Points, in no order, along strands that fork and pass close to each other.
Points whose rows are less than 82.3 apart are linked; no others are. Some points are linked to none.
q_785: [-2,14,15,-1,22,28,9,-36,-8,7,-40,-4,-19,-16,14,-21,-2,12,-1,20,-1,-36,5,-5,-14,-19,30,13,2,0,-18]
q_894: [-11,0,34,-15,-7,12,14,-36,12,23,-21,12,5,-12,3,-13,-20,18,37,29,-41,5,6,-2,6,-5,15,-1,-7,-10,1]
q_646: [-18,8,4,-5,-32,33,20,45,29,5,2,11,-14,29,-2,29,-7,5,11,-17,28,12,64,22,14,5,-9,-6,0,-9,37]
q_136: [-3,22,10,-13,-10,20,-20,-15,-30,6,-18,2,41,19,10,-4,-17,9,-7,-4,16,-6,-1,-3,-42,-5,-24,20,3,26,-12]
q_897: [10,11,-11,19,-25,-7,13,11,1,-1,-3,41,-2,2,-22,15,-8,24,7,34,43,-26,23,14,-1,6,-16,-23,-37,-24,3]
q_329: [21,-12,28,-9,27,-14,-15,-29,20,28,-7,29,-12,-15,11,-5,-14,4,16,24,-22,-16,-10,-11,35,22,-20,-23,17,-43,-17]
q_49: [-3,-9,-15,4,23,-42,-15,21,-10,27,8,-33,21,-58,8,-28,36,12,2,-1,-23,-4,-19,-33,-14,-2,7,-24,-6,-31,2]
q_617: [-9,18,-24,32,24,-48,-4,15,-24,8,20,19,9,-25,4,-11,39,0,8,-1,1,14,-34,-15,-34,3,-7,2,-17,-8,-12]
q_80: [3,1,-24,36,-3,-32,4,10,-39,-22,21,-14,17,-4,-10,14,-14,-24,-6,-18,-10,11,-28,-4,13,-14,-35,18,-21,16,7]
q_757: [-12,-34,1,18,-19,-4,-6,-42,29,-5,-9,-4,4,0,-31,-13,2,-8,23,-23,-12,-14,-25,-36,-3,5,3,-14,-2,-4,-16]
q_791: [16,2,-6,29,-15,-4,7,47,16,11,-1,26,-17,19,-27,35,-13,-5,11,5,21,-18,37,40,41,14,-4,17,-17,-13,1]
q_515: [20,14,0,20,-11,-6,10,-3,-33,-10,-19,8,16,9,-9,24,-26,-17,-12,-2,18,-31,-8,-10,-5,-21,-40,1,-19,17,-3]
q_672: [24,22,19,14,24,-18,-15,-16,2,38,7,22,13,-12,45,-3,-13,-36,31,4,-18,16,-27,-32,5,13,-30,-10,11,-21,-18]
q_765: [16,-4,29,-14,3,-20,-3,-11,-2,15,-35,-39,-3,-30,20,3,9,-3,2,23,-12,-21,-10,-22,-5,-18,23,-23,-9,-24,17]
q_846: [4,7,13,-38,-28,13,-5,-23,-3,-5,-17,-42,17,9,12,6,-20,-2,-30,-5,0,16,-19,-9,-3,-20,-8,3,5,28,6]
q_907: [-10,-36,-1,9,-25,12,-17,25,25,-17,-4,19,5,42,-29,24,-5,18,22,-8,19,7,34,38,23,-24,-2,2,-8,5,10]
q_340: [-16,-1,3,-12,12,20,24,-5,9,-27,34,-23,-47,-18,6,0,7,17,7,22,-5,4,32,-3,-13,6,16,-19,-14,-3,29]
q_760: [9,-15,-3,39,-2,-25,0,-29,2,0,-23,-10,10,-2,-15,8,5,-29,4,-20,-4,-25,-28,-33,7,-9,0,-27,-2,2,-8]
q_521: [-21,3,-3,-7,10,-39,-1,-26,19,30,24,45,-3,0,-9,-19,23,6,26,4,3,-1,-32,-33,-32,24,-5,7,3,-12,-15]
q_262: [0,-3,-46,27,28,3,22,15,10,-26,28,-31,-16,-24,12,-14,21,8,-13,-3,-7,1,-14,2,5,-4,9,-17,7,-6,18]
q_147: [22,-27,4,-17,-12,23,-22,-22,12,-28,1,4,17,34,-11,0,-18,-3,-23,-21,5,-13,-9,-20,-10,-14,-4,-2,8,33,-26]
q_755: [16,-12,7,5,-21,-13,16,2,1,-26,15,-21,9,-9,-12,24,-10,-1,-7,3,-2,-19,-7,-6,20,-12,-13,-3,-47,17,17]
q_8: [-7,19,-10,0,21,-53,-11,19,-16,24,16,-1,17,-40,17,-29,38,12,3,1,-9,7,-31,-30,-31,11,-15,-5,-5,-14,-4]
q_119: [34,18,18,18,16,-14,11,-13,-28,10,-29,-16,18,-12,34,9,-12,-12,6,6,-6,-26,-14,-39,0,-14,-12,-13,-2,-5,-13]
q_419: [-10,-12,-6,14,-17,0,-36,4,-10,-12,4,-19,30,35,-21,11,-7,-13,-7,-32,-9,21,-19,19,7,-25,-15,25,-9,35,-10]
q_166: [7,-8,-24,5,5,-52,13,1,-3,4,28,17,5,-5,-1,-15,15,-20,-12,-29,-8,7,-34,-24,0,16,-18,5,1,-4,11]
q_107: [11,9,18,15,41,-4,4,-33,-17,22,-43,12,-12,-12,25,-26,-7,2,-3,16,-15,-28,-6,-12,-1,-6,18,3,22,-17,-16]
q_468: [-17,-11,1,5,-19,0,-9,13,-15,-8,-13,-3,21,36,-7,19,-15,-18,-22,-20,8,19,-7,28,-3,-34,-18,8,1,17,23]
q_555: [7,-12,16,-21,-12,-40,3,-24,37,25,-8,24,15,-12,-21,-4,-1,11,21,26,10,-9,-28,-23,4,20,-21,-17,5,-32,-11]
q_242: [21,1,14,5,-2,-31,-9,24,14,2,-18,9,-12,24,-15,37,28,-28,-7,4,26,1,-8,57,32,17,20,17,10,-21,22]
q_194: [-6,5,-30,44,14,-27,15,35,-37,-15,11,-16,18,-8,9,9,7,-22,-16,-11,-5,18,-11,30,26,-12,-18,17,-7,7,10]
q_98: [20,5,1,-19,-15,21,22,-9,-4,-3,-7,21,15,2,-2,2,-43,24,-2,18,22,-20,27,-6,-7,-14,-15,2,-9,-3,20]
q_391: [9,-3,17,-18,-10,9,19,-29,12,12,-22,17,-6,-23,-11,-13,-29,32,28,44,-1,-12,10,-7,7,-1,15,-13,-18,-26,-4]
q_647: [7,-13,7,6,-7,-28,-14,6,4,-7,-21,8,-5,28,-24,20,23,-34,-15,-6,15,17,-35,52,7,7,17,20,28,-15,17]
q_323: [23,-25,0,-30,-17,-32,19,-7,49,-7,-22,-8,-24,6,-23,5,7,-6,-3,6,2,-4,-20,-3,24,2,5,-34,10,-27,23]
q_526: [11,-5,-33,5,28,3,33,-1,0,-17,33,-22,-27,-23,20,-15,12,10,0,28,-23,-19,21,-3,1,-3,13,-18,-16,2,17]
q_304: [-5,13,-27,-11,30,-17,5,-6,-15,40,17,12,-2,-48,19,-15,10,5,-8,25,-60,6,0,-7,7,14,20,-5,26,-7,-11]
q_162: [20,-5,0,17,-21,-35,-17,5,8,-14,-8,31,2,24,-56,18,0,0,25,2,11,8,-20,34,18,12,-4,11,-7,-21,7]
q_471: [24,-2,1,11,-12,11,22,-2,45,-30,-27,-9,-33,20,-17,12,0,1,-18,-2,33,-27,7,11,25,-12,4,-31,-6,-2,24]
q_94: [5,-22,-11,33,7,25,13,-4,22,-24,-3,21,-17,53,-22,6,7,-7,-8,-29,30,-23,27,27,22,0,13,-3,11,9,4]
q_955: [-2,10,25,-42,-4,27,-7,-18,0,12,-5,-25,2,-10,29,-6,-34,13,-2,-9,-46,17,-7,1,23,-1,-9,19,-2,17,-24]
q_47: [-30,-14,11,-6,-11,-5,-1,-3,-1,14,-10,39,-13,10,-10,-10,-2,-4,-11,12,28,19,-3,33,-30,-5,11,-8,6,-22,19]
q_434: [2,21,5,7,-6,15,-7,-35,-10,26,0,6,32,23,18,-12,-50,-5,24,-12,-18,10,-15,-35,-9,-2,-25,11,22,12,-18]
q_95: [-46,7,-4,-2,33,18,-4,6,-14,-14,9,-19,-38,-11,0,-6,9,8,-21,12,3,39,9,16,-5,-6,7,-10,30,-6,28]
q_237: [-27,1,-10,16,10,20,2,19,-22,-16,-9,-1,10,14,7,12,10,-7,-13,-7,30,-18,17,13,-8,-7,-9,11,-14,13,-21]
q_314: [-44,15,-5,7,-26,-1,-19,-19,1,32,3,-17,8,-26,-6,-52,3,10,-5,9,-25,25,-10,-12,-28,-1,28,-2,20,-1,3]
q_576: [-16,6,44,-24,-14,24,-5,-25,4,23,-20,-15,-8,-17,28,-7,-28,19,27,8,-54,5,3,7,30,3,1,9,-24,5,-17]
q_455: [12,14,-16,45,1,-19,16,14,-33,-23,11,20,13,9,-11,29,-15,-26,3,2,5,-15,1,-12,-3,-22,-48,7,-22,20,2]
q_124: [37,-2,25,13,5,-34,5,25,3,-5,-19,-10,-20,5,3,7,27,1,-10,14,18,-38,5,0,-3,-6,15,-41,-36,-28,17]
q_662: [-14,-8,-17,-9,4,18,18,-15,-28,-5,24,10,10,8,17,-9,-20,8,-17,9,2,9,19,17,-22,-8,-5,6,21,-1,18]
q_132: [15,-10,-19,29,14,-14,15,14,-18,-14,12,-7,8,6,-9,11,24,-27,-12,-15,-4,14,-1,32,31,3,2,17,-6,-5,21]
q_318: [-1,24,-27,-29,28,41,-4,3,-12,-8,12,-14,16,-17,30,-20,-14,19,-21,11,-10,6,3,12,-14,-3,-4,12,22,25,-18]
q_817: [-7,-1,-31,27,31,-20,31,29,-28,-12,26,29,-12,11,23,-3,9,-14,-25,-1,12,-5,10,28,-9,9,-5,-1,11,-14,-1]
q_282: [-8,11,18,-28,27,47,1,-12,4,-28,30,-9,-46,-5,9,-5,9,29,-6,12,11,-13,33,7,-21,7,8,-9,-2,10,-4]
q_784: [-4,10,-6,-22,16,34,16,-21,-19,-3,-3,-8,4,-7,20,-14,-23,11,-22,10,-9,2,12,3,-1,-14,4,14,20,12,10]
q_572: [-2,6,-9,33,22,28,21,5,-20,-12,-1,26,2,14,5,7,-3,-9,-14,-12,34,-43,23,11,-16,-3,-11,-1,-6,9,-8]
q_322: [9,13,8,-21,18,-13,11,-6,-17,43,9,15,-5,-34,43,5,2,0,3,6,-70,8,-1,9,30,11,2,-7,19,-16,-9]
q_724: [24,13,-5,8,12,-3,11,1,-33,-20,-15,-29,16,-5,19,11,-12,-3,-30,0,13,-34,-15,-13,3,-24,-14,-10,-1,9,-4]
q_992: [-7,-11,12,-23,-25,-7,-8,-41,5,28,-16,4,13,14,-10,-12,-39,-7,-8,11,-13,13,-21,-9,-16,-15,7,2,34,-3,15]
q_573: [-19,-1,-2,17,6,18,-8,-42,2,20,31,12,11,-18,3,-25,-22,24,37,6,-45,3,10,-27,-3,16,9,4,10,9,-34]
q_826: [18,2,21,1,-5,3,11,-8,4,-3,-27,-19,-17,-13,8,7,4,4,-5,26,18,-40,8,-11,-5,-19,21,-28,-20,-10,19]
q_734: [-6,7,-8,47,4,-31,-6,2,-19,-1,9,17,3,-10,-20,3,30,-15,14,-2,4,13,-25,5,-17,7,-2,11,-32,-8,-5]
q_432: [-24,6,9,-21,-30,19,-15,63,6,5,-20,7,7,31,-3,38,-7,-12,4,-31,9,-3,31,16,9,-17,-33,33,-5,18,-1]
q_306: [12,-1,22,-45,-11,33,-30,-7,-5,9,5,-5,12,17,29,-39,-14,18,-6,-9,-52,29,-2,-10,4,5,-3,15,21,19,-32]
q_353: [3,-21,-14,13,11,28,20,-9,22,-48,27,-3,-27,28,-17,-7,7,8,-20,-27,12,-12,8,9,7,-6,22,-6,9,8,6]
q_63: [18,-6,0,17,-6,-47,-25,-6,24,-3,-15,31,-4,17,-48,10,26,-6,34,-12,6,-5,-45,12,7,14,-7,8,-1,-11,-9]
q_400: [-25,-9,2,-21,15,55,-5,-7,2,-25,15,-3,-27,18,6,0,8,15,-16,-10,31,4,37,10,-19,-3,8,-6,19,14,1]
q_528: [11,-8,13,-7,-15,-6,6,-22,1,-11,-33,-29,-8,10,5,20,-17,-23,-28,-4,1,-5,-27,-1,7,-24,4,-13,13,10,30]
q_960: [-4,-19,2,0,1,15,-8,45,-12,-11,12,3,22,48,-6,30,-6,-12,6,-15,1,7,37,21,37,-3,-6,47,17,29,-13]
q_181: [-35,13,-26,19,-19,-26,-27,-4,4,22,17,4,30,-28,-7,-51,-1,-11,-10,-13,-24,25,-21,-30,-15,12,14,6,26,7,6]
q_537: [-12,-41,-11,2,-18,12,6,-24,13,-21,23,21,12,21,-24,-10,-13,28,20,-6,-3,5,11,-8,-14,-14,1,-5,-27,11,-6]
q_655: [0,-1,12,-16,-2,18,27,-13,30,-19,16,3,-51,-5,-15,0,-3,15,1,29,13,3,26,15,-6,6,16,-31,-15,-13,38]
q_70: [10,4,-16,18,9,-19,8,-17,-17,14,31,-14,25,-41,21,-9,-5,-3,39,9,-24,1,-8,-55,-3,10,-15,-8,-13,-4,-9]
q_700: [-6,-28,4,15,-25,-17,-19,19,6,-3,0,29,16,28,-42,17,-2,0,24,-4,11,23,6,36,19,-4,5,15,-7,-13,13]
q_820: [29,-1,15,-15,-9,-14,8,-4,43,-17,-24,-1,-51,7,-18,10,16,3,-12,16,27,-20,-5,8,14,1,20,-43,12,-28,33]
q_496: [13,10,-12,11,37,-22,1,29,-7,3,-3,-43,-3,-55,14,-23,29,5,-20,21,-28,-5,-12,-16,-5,-14,22,-33,4,-24,25]
q_637: [9,-11,13,12,20,1,-2,-39,2,31,0,31,-5,-11,19,0,-40,-13,20,0,-30,-10,-8,-5,41,9,-8,-6,19,-23,-15]
q_665: [15,39,-8,8,15,-19,-11,-5,0,41,36,6,22,-35,35,-13,1,-25,42,8,-28,9,-19,-41,-2,30,-24,-2,6,-13,-11]
q_278: [7,9,-4,21,23,17,13,19,15,-21,23,-46,-24,22,-2,31,20,-9,14,-21,11,10,33,26,50,26,17,10,-6,19,14]
q_170: [4,-1,-9,21,-4,-28,12,-1,-9,-15,-6,-4,-12,9,-6,4,17,-29,-27,-23,5,13,-21,24,9,-9,6,6,16,-13,23]
q_93: [-12,11,-46,17,13,-2,11,8,-26,-8,12,-9,29,-33,17,-3,-13,14,2,16,-10,5,-12,-11,-21,-2,-12,3,-12,15,-2]
q_86: [6,-3,7,-24,14,-18,36,4,18,-2,35,26,-51,-3,-8,-17,17,23,-9,36,3,0,6,12,-14,18,10,-22,-11,-17,20]
q_732: [-23,-14,-38,5,19,0,32,6,-20,-16,31,7,-7,5,16,-17,-5,-13,-25,2,2,21,9,22,-16,-9,-2,2,20,-10,17]
q_184: [-9,-2,-4,-7,-34,-3,-28,-16,1,1,19,-34,41,4,-6,-10,-7,3,-9,-19,-13,15,-31,-34,-10,-1,-12,-1,-13,39,-19]
q_337: [-28,-8,6,14,-16,-12,9,2,-3,8,6,47,6,-1,-22,-1,4,3,22,21,31,15,5,29,-36,1,6,-7,-30,-19,4]
q_542: [-6,1,-7,-27,-8,29,-37,-2,8,14,19,-10,20,-7,22,-36,-10,22,-31,9,-35,40,-8,-14,-9,2,7,10,32,33,-36]
q_103: [-51,4,-4,10,11,1,-5,21,-6,-12,-10,-31,-14,-10,-6,0,18,-3,-4,-5,8,72,-9,24,-2,-5,18,7,15,-15,23]
q_602: [11,10,-5,-14,22,-35,17,-13,-26,24,9,24,9,-13,15,-14,-11,3,-14,25,3,-3,-18,-15,-23,5,-19,1,9,-9,-8]
q_577: [-5,32,30,-5,-12,31,-20,-29,-16,22,-23,-6,22,15,32,-24,-42,10,10,-16,-28,9,-29,-18,-13,-3,-21,26,14,13,-32]
q_152: [-6,5,15,10,-4,18,1,40,4,8,-1,-13,-24,34,-15,31,14,-6,27,-7,15,-11,53,18,30,8,30,38,9,21,1]
q_663: [-31,12,-1,4,4,4,-7,-26,9,38,-4,-23,8,-60,0,-34,10,18,3,18,-47,15,-18,-10,-4,1,35,-4,12,5,2]
q_165: [-1,-9,10,20,13,10,-3,19,6,11,10,-21,3,27,-22,34,17,-38,19,2,13,-6,37,19,44,18,32,34,34,24,12]
q_453: [28,-12,13,-33,2,33,-8,-34,3,-13,-6,-2,14,10,5,-12,-17,-4,-14,-14,-10,-12,-3,-20,-5,12,1,3,23,15,-44]
q_674: [2,11,-18,19,-40,18,14,40,35,14,-19,6,-20,23,-29,32,-8,11,8,-8,31,-12,46,36,22,3,-1,-6,-14,-25,12]
q_590: [32,8,16,-50,23,47,-14,-16,-4,-25,-28,5,-8,-2,12,-10,-15,8,-27,-9,-6,-18,17,-4,-12,15,2,19,25,3,-22]
q_146: [9,-7,-3,-6,-18,0,-6,-19,-12,-17,19,-26,37,-10,-6,6,4,8,-1,-9,-11,-6,-24,-30,-8,4,-12,4,-32,36,-41]
q_52: [-5,17,-1,-7,-5,-54,-22,7,7,34,12,1,13,-19,-2,-23,51,-10,29,-21,-1,5,-39,-49,-26,10,-24,-7,-20,-18,-6]
q_342: [1,24,-9,9,7,-12,7,-19,-41,19,2,-2,21,-23,24,-24,-26,6,2,24,-18,9,-21,-11,-22,-1,-7,11,0,12,-5]
q_609: [12,10,6,-19,12,-44,19,-5,-3,13,9,33,14,12,2,12,7,17,-18,11,15,-8,-34,-15,-8,7,-29,-1,-5,-1,2]
q_872: [-10,10,17,-4,-19,37,6,50,25,-5,-12,-2,-33,10,-5,40,21,1,9,-20,31,-25,50,10,-9,4,15,12,-27,5,-24]
q_593: [-10,-6,-26,-10,26,-48,0,-14,13,17,34,28,0,-7,12,-17,29,-6,5,-25,-5,-8,-33,-42,-10,17,-12,-2,14,-13,-9]
q_795: [-1,-19,7,-6,-23,16,-14,-34,10,-5,16,17,28,22,-22,-17,-17,34,28,-3,5,8,2,-28,-31,-16,-17,-5,-13,20,-9]
q_82: [15,14,-14,-41,13,28,-21,17,-10,4,17,-20,24,-34,18,-27,-22,29,-18,13,-37,28,-17,0,0,5,9,5,26,32,-29]
q_21: [-4,15,12,7,-4,-20,0,-34,4,39,2,38,9,-7,-14,-23,-1,-9,39,21,-7,18,-19,-36,-39,15,-7,-3,2,-10,-20]
q_249: [11,-6,-4,14,-12,34,-4,10,43,-27,-11,11,-34,39,-27,32,-10,10,-15,-14,38,-24,24,26,28,-2,4,-19,4,13,-1]
q_610: [23,7,10,-36,34,-17,26,-8,-14,21,7,13,-30,-10,36,0,13,9,-2,27,-44,-12,12,1,15,14,5,-4,20,-14,9]
q_883: [-19,8,-9,-11,23,4,2,-15,-6,-7,12,-37,-40,-42,-1,-5,16,1,-20,12,-27,32,-5,-7,1,-3,22,-16,34,-4,34]
q_743: [-14,8,1,22,-17,-5,-8,-34,-2,15,9,12,21,10,-19,-23,-9,-2,31,9,-5,10,-7,-37,-43,-5,-1,-6,-4,7,-6]
q_203: [-15,-11,-38,14,-7,-29,-1,-8,-12,1,25,11,13,-10,-17,-26,-1,-11,-5,-30,-11,30,-21,-22,-11,2,3,8,3,-3,13]
q_735: [-18,-8,6,13,5,-1,11,13,5,-25,7,-23,-32,-5,-7,3,32,0,18,-4,12,26,7,30,12,8,32,3,-29,-14,26]
q_793: [25,-1,-1,29,-5,-41,-26,2,2,12,5,19,-4,-11,-37,6,45,-15,34,-16,-4,6,-38,-9,-1,16,-12,19,-28,-15,4]
q_982: [-15,20,9,-16,-31,16,-6,65,21,20,-35,10,-4,37,-22,49,-6,3,25,-23,7,-20,52,11,7,-13,-13,45,1,-3,10]
q_410: [12,-8,-34,4,15,7,0,-4,4,-28,13,-24,14,5,7,-7,1,-5,-40,-32,-8,-10,-29,-19,12,-6,8,-2,8,24,-29]
q_887: [-2,2,14,9,-10,-40,-8,-3,-11,7,-34,-40,4,-34,11,-2,18,-19,-15,7,-8,5,-34,-15,-16,-16,18,-14,-16,-15,18]
q_113: [-14,10,-56,1,34,-21,1,15,-1,31,24,11,7,-64,18,-25,-8,7,-20,18,-37,8,-24,-2,-12,6,16,-8,37,-2,5]
q_212: [-8,4,17,-34,-3,44,-24,10,-9,-22,6,-22,-6,-15,4,-13,16,6,-15,14,19,14,14,13,-34,0,18,0,-23,6,-31]
q_921: [-29,-1,1,-16,-17,12,-8,-8,-10,-11,-3,-25,16,13,10,5,-14,-1,-28,-3,3,41,-10,5,-11,-33,-9,0,0,23,22]
q_720: [9,2,23,-7,-23,11,-4,-10,-14,-16,-1,-20,14,-14,-17,9,6,12,4,11,10,-16,-15,-18,-21,-5,-2,5,-52,24,-41]
q_268: [27,-20,13,-45,-30,32,-34,-17,24,-17,-22,8,16,29,-9,5,-20,20,-14,-6,21,-10,12,-2,-16,-8,-13,-11,14,13,-9]
q_42: [15,11,21,33,-12,-14,2,40,1,-3,-37,-1,-17,3,3,28,19,-8,6,9,28,-42,13,29,7,-15,12,-21,-37,-22,11]
q_463: [18,-4,2,46,7,-36,-13,-3,-6,-8,-36,-17,-1,5,-17,20,20,-28,-9,-20,1,-30,-35,-11,5,-23,0,-4,-2,4,-4]
q_77: [-26,-12,3,-16,-8,1,-17,-29,0,15,-15,10,-8,9,-6,-21,-5,-10,-8,8,2,25,-9,19,-39,-23,24,-1,27,-7,13]
q_557: [-29,-6,-8,23,-4,-1,-17,-52,13,34,28,-1,7,-29,1,-34,-3,-6,40,-8,-25,1,1,-43,4,18,5,1,2,-1,-17]
q_634: [21,-9,-22,-2,12,4,22,-2,-7,-29,11,-43,3,-2,20,18,7,-4,-42,-11,0,-23,-13,-11,16,-3,-3,-8,-4,26,-11]
q_675: [-19,8,21,28,-13,5,7,30,-11,-2,-32,-14,-5,-15,7,23,27,-8,9,8,31,-22,16,31,0,-16,11,-2,-54,-5,-10]
q_984: [-1,-2,-3,1,19,14,21,-34,-16,13,14,38,5,-12,1,-21,-41,14,37,9,-23,-12,14,-21,-12,6,-13,8,13,5,-17]
q_17: [-22,10,-24,37,-1,-4,-33,24,-16,-14,0,-21,36,4,-19,12,8,-11,-9,-32,0,21,-35,22,19,-20,-19,31,-9,32,-24]
q_133: [1,-3,-5,-15,-1,-39,16,-4,23,3,-6,36,0,6,-20,7,12,22,-11,17,27,-12,-33,-7,-3,14,-10,-23,-4,-17,-1]
q_286: [5,0,-18,15,25,-12,32,15,-29,-6,16,43,-8,13,19,-1,-3,-8,-22,3,35,-34,22,16,-22,11,-15,-12,-3,0,5]
q_465: [-50,-5,-7,8,11,29,-9,37,1,-13,-11,-23,5,13,2,3,23,4,0,-21,24,58,11,26,6,-15,21,9,20,12,-2]
q_680: [-18,-13,6,-10,-18,32,24,29,19,-27,27,8,-17,20,0,23,-7,20,17,-5,28,19,41,18,10,-7,8,-15,-29,-2,31]
q_348: [-33,-2,18,16,-18,20,9,24,6,-15,-18,-19,-20,-4,-6,25,26,-2,21,3,32,4,13,33,2,-7,36,4,-29,-9,8]
q_441: [-12,-13,-5,-19,-11,27,-11,23,-3,-29,12,-24,-12,1,-6,10,28,4,-12,-17,11,26,4,16,-1,-5,7,1,-29,13,-23]
q_383: [13,-2,10,-15,-20,30,-39,7,-22,-7,-14,18,43,32,9,-3,-7,-4,-28,-20,17,-9,18,8,-41,7,-39,16,2,19,-21]
q_214: [3,-1,-13,38,3,-42,-27,10,-16,3,-34,-27,9,-16,-11,-1,39,-26,-13,-24,-1,2,-40,-8,4,-16,11,-4,-6,-14,5]
q_604: [17,1,25,-30,-19,37,-17,-9,1,-17,-5,-3,6,-9,-7,-8,0,20,-1,15,17,-15,17,-3,-25,7,10,0,-40,16,-33]
q_7: [6,-4,28,-33,-5,-28,-4,-30,35,45,-9,24,-2,-23,0,0,-13,22,26,38,-26,-9,-18,-6,24,29,-20,-20,6,-40,-19]
q_12: [19,19,23,-37,13,43,8,-25,7,-13,-44,-8,-18,-1,26,4,-6,14,-23,6,14,-41,8,2,-10,-15,15,11,8,-2,-13]
q_58: [3,-2,10,-20,5,26,4,-35,-12,22,7,29,12,16,3,-20,-61,19,30,-3,-38,3,7,-19,2,-6,-26,12,19,9,-9]
q_335: [1,15,16,-6,-29,17,-3,56,25,22,-18,-12,-23,28,-27,43,-2,5,36,-1,18,-10,56,6,19,-9,23,52,10,10,14]
q_500: [-4,20,7,18,3,-20,37,58,-18,22,-12,10,-23,24,12,25,22,-22,6,1,23,10,33,32,24,22,17,11,3,-1,10]
q_407: [31,20,29,8,29,-19,2,-20,-24,30,-31,11,2,-10,40,-8,-7,-13,20,12,-12,-14,-19,-31,2,5,-12,0,13,-29,-20]
q_603: [1,-14,12,-19,-21,-23,-3,-37,5,28,-2,1,12,-10,4,-5,-26,-22,-1,-3,-15,5,-18,-23,3,10,-5,-6,15,-9,14]
q_420: [11,17,2,-42,3,45,7,-7,-6,-23,-1,24,8,-1,22,-8,-27,29,-3,-10,8,-27,35,14,-14,1,-22,20,-12,2,13]
q_117: [6,-2,-1,8,23,28,8,36,2,-28,21,-21,-18,36,1,27,26,-19,-4,-30,22,7,29,30,51,25,17,21,19,27,-22]
q_483: [7,-26,-9,-5,-14,-21,3,-24,39,-5,-17,9,-13,18,-46,-6,3,-15,-9,-9,2,1,-31,-2,14,8,17,-24,25,-18,22]
q_466: [9,0,-16,1,-34,5,1,-14,15,-14,-9,24,3,14,-33,10,-24,25,-4,17,31,-12,20,8,5,-12,-9,-22,-12,-14,5]
q_778: [-21,4,7,-19,-5,29,-2,42,-2,-42,24,-44,-14,4,10,26,18,3,-6,-21,16,41,14,18,16,14,-3,-1,-8,21,4]
q_814: [-17,-11,-46,24,32,7,9,1,10,-36,20,-15,8,-16,0,-17,11,7,-22,-33,-13,9,-17,1,9,-2,24,-1,7,10,-5]
q_169: [1,-41,-11,3,-37,-18,-4,-30,37,-3,2,8,0,16,-43,-14,-10,-11,17,-17,-5,3,-22,-16,-4,3,10,-18,11,-8,13]
q_111: [29,-4,9,13,-13,-38,16,-12,-2,11,19,-8,14,-30,-5,5,7,-8,40,13,-13,-14,-19,-49,-11,11,-24,-21,-43,-8,2]
q_857: [-9,-15,12,-35,9,55,-28,24,3,-38,3,9,-31,23,17,1,20,-4,-28,-22,29,12,44,1,-24,19,-11,-22,32,-1,-8]
q_679: [3,-4,21,-14,3,0,-9,-46,-1,32,-11,6,2,-18,28,-6,-38,-32,1,-4,-40,8,-13,-5,41,4,-3,-2,28,-14,0]
q_642: [3,0,-24,0,15,-30,-12,16,1,38,0,-20,23,-72,24,-41,12,3,7,7,-30,-4,-11,-31,15,5,1,-28,6,-13,-2]
q_201: [-42,-7,-9,3,3,27,7,28,-6,-8,-17,-2,13,21,8,1,8,1,-6,-14,26,24,34,26,-9,-14,3,14,3,11,-6]
q_859: [-3,-7,-8,6,10,25,-9,61,-4,-15,12,-8,-3,34,-3,19,14,-21,-10,-29,2,-3,40,13,30,21,1,39,6,19,-55]
q_490: [-19,-6,5,11,7,23,8,18,7,-35,20,-40,-35,16,8,19,19,5,11,-27,18,25,18,16,24,15,15,5,0,6,24]
q_97: [1,6,-59,17,27,-19,11,18,-29,11,25,-3,15,-41,28,-19,-15,13,-4,22,-24,-12,-26,-20,-2,-1,5,-15,15,6,-4]
q_591: [36,16,18,-43,-6,43,2,1,-7,-20,-14,9,10,-10,17,-7,-14,26,1,8,11,-30,29,6,-21,17,-15,13,-37,3,-20]
q_913: [-6,-40,0,-5,-20,24,4,5,25,-30,20,24,-4,26,-19,-4,-6,28,6,-6,9,9,34,15,5,-10,4,-1,-19,1,23]
q_309: [-3,3,7,10,-6,-13,14,-3,-8,-4,-2,34,-7,-18,-7,-3,4,11,12,36,28,-11,14,2,-33,7,10,-16,-32,-21,6]
q_843: [-24,-6,2,10,-28,-3,-16,36,-13,0,-28,12,20,35,-15,33,-25,-28,1,-17,14,0,15,32,8,-25,-34,23,-2,7,14]
q_854: [34,-11,16,-39,-19,35,-41,3,-2,-20,-30,22,33,22,17,-5,-13,9,-17,-9,7,-6,26,-2,-28,15,-34,10,3,3,-4]
q_762: [2,12,-3,-10,28,-20,3,13,-6,1,0,-40,-39,-33,14,-18,32,-2,-35,17,-17,13,-20,-9,-2,-8,17,-24,25,-22,38]
q_470: [13,5,21,17,7,-23,5,19,16,13,-2,-14,-20,28,-16,35,24,-41,13,8,22,4,17,41,36,29,27,18,29,-4,32]
q_369: [30,7,6,19,-15,-12,9,51,18,17,14,2,-13,29,-18,34,-22,-35,7,22,10,-8,35,33,61,14,7,26,-4,-2,27]
q_346: [20,1,12,-45,26,-22,22,-12,14,15,30,1,-38,-15,17,-9,20,11,-21,27,-23,-11,10,-4,6,16,4,-22,4,-10,30]
q_917: [-9,18,28,-17,-28,27,-26,-24,-11,15,-25,-13,29,21,10,-28,-19,25,2,2,2,9,-23,-3,-36,-16,-5,17,9,18,-19]

Follow the links from the first point to the second, and from the first to the third. Name the last point that the two ways share.
q_960; q_760; q_7: q_490
q_984; q_647; q_111: q_407
q_897; q_146; q_278: q_604
q_921; q_282; q_12: q_724
q_113; q_400; q_515: q_340
q_329; q_960; q_124: q_490
q_663; q_369; q_95: q_913

A fork is a point with three links, a tip a point with one. Leave the first point through the second and follow the links. Name the first fork or tip that comes.
q_572; q_286: q_391
q_97; q_113: q_340
q_353; q_94: q_490
q_342; q_602: q_604
q_169; q_483: q_353
q_843; q_432: q_724

Name the points in between on the shortest way along the links from the first point to the second, in order.
q_617; q_82: q_8 q_49 q_496 q_762 q_883 q_95 q_103 q_465 q_201 q_237 q_572 q_286 q_817 q_732 q_662 q_784 q_318
q_133; q_282: q_609 q_602 q_342 q_93 q_97 q_113 q_304 q_322 q_610 q_346 q_86 q_655 q_340
q_212; q_603: q_604 q_591 q_420 q_98 q_466 q_897 q_309 q_337 q_47 q_77 q_992
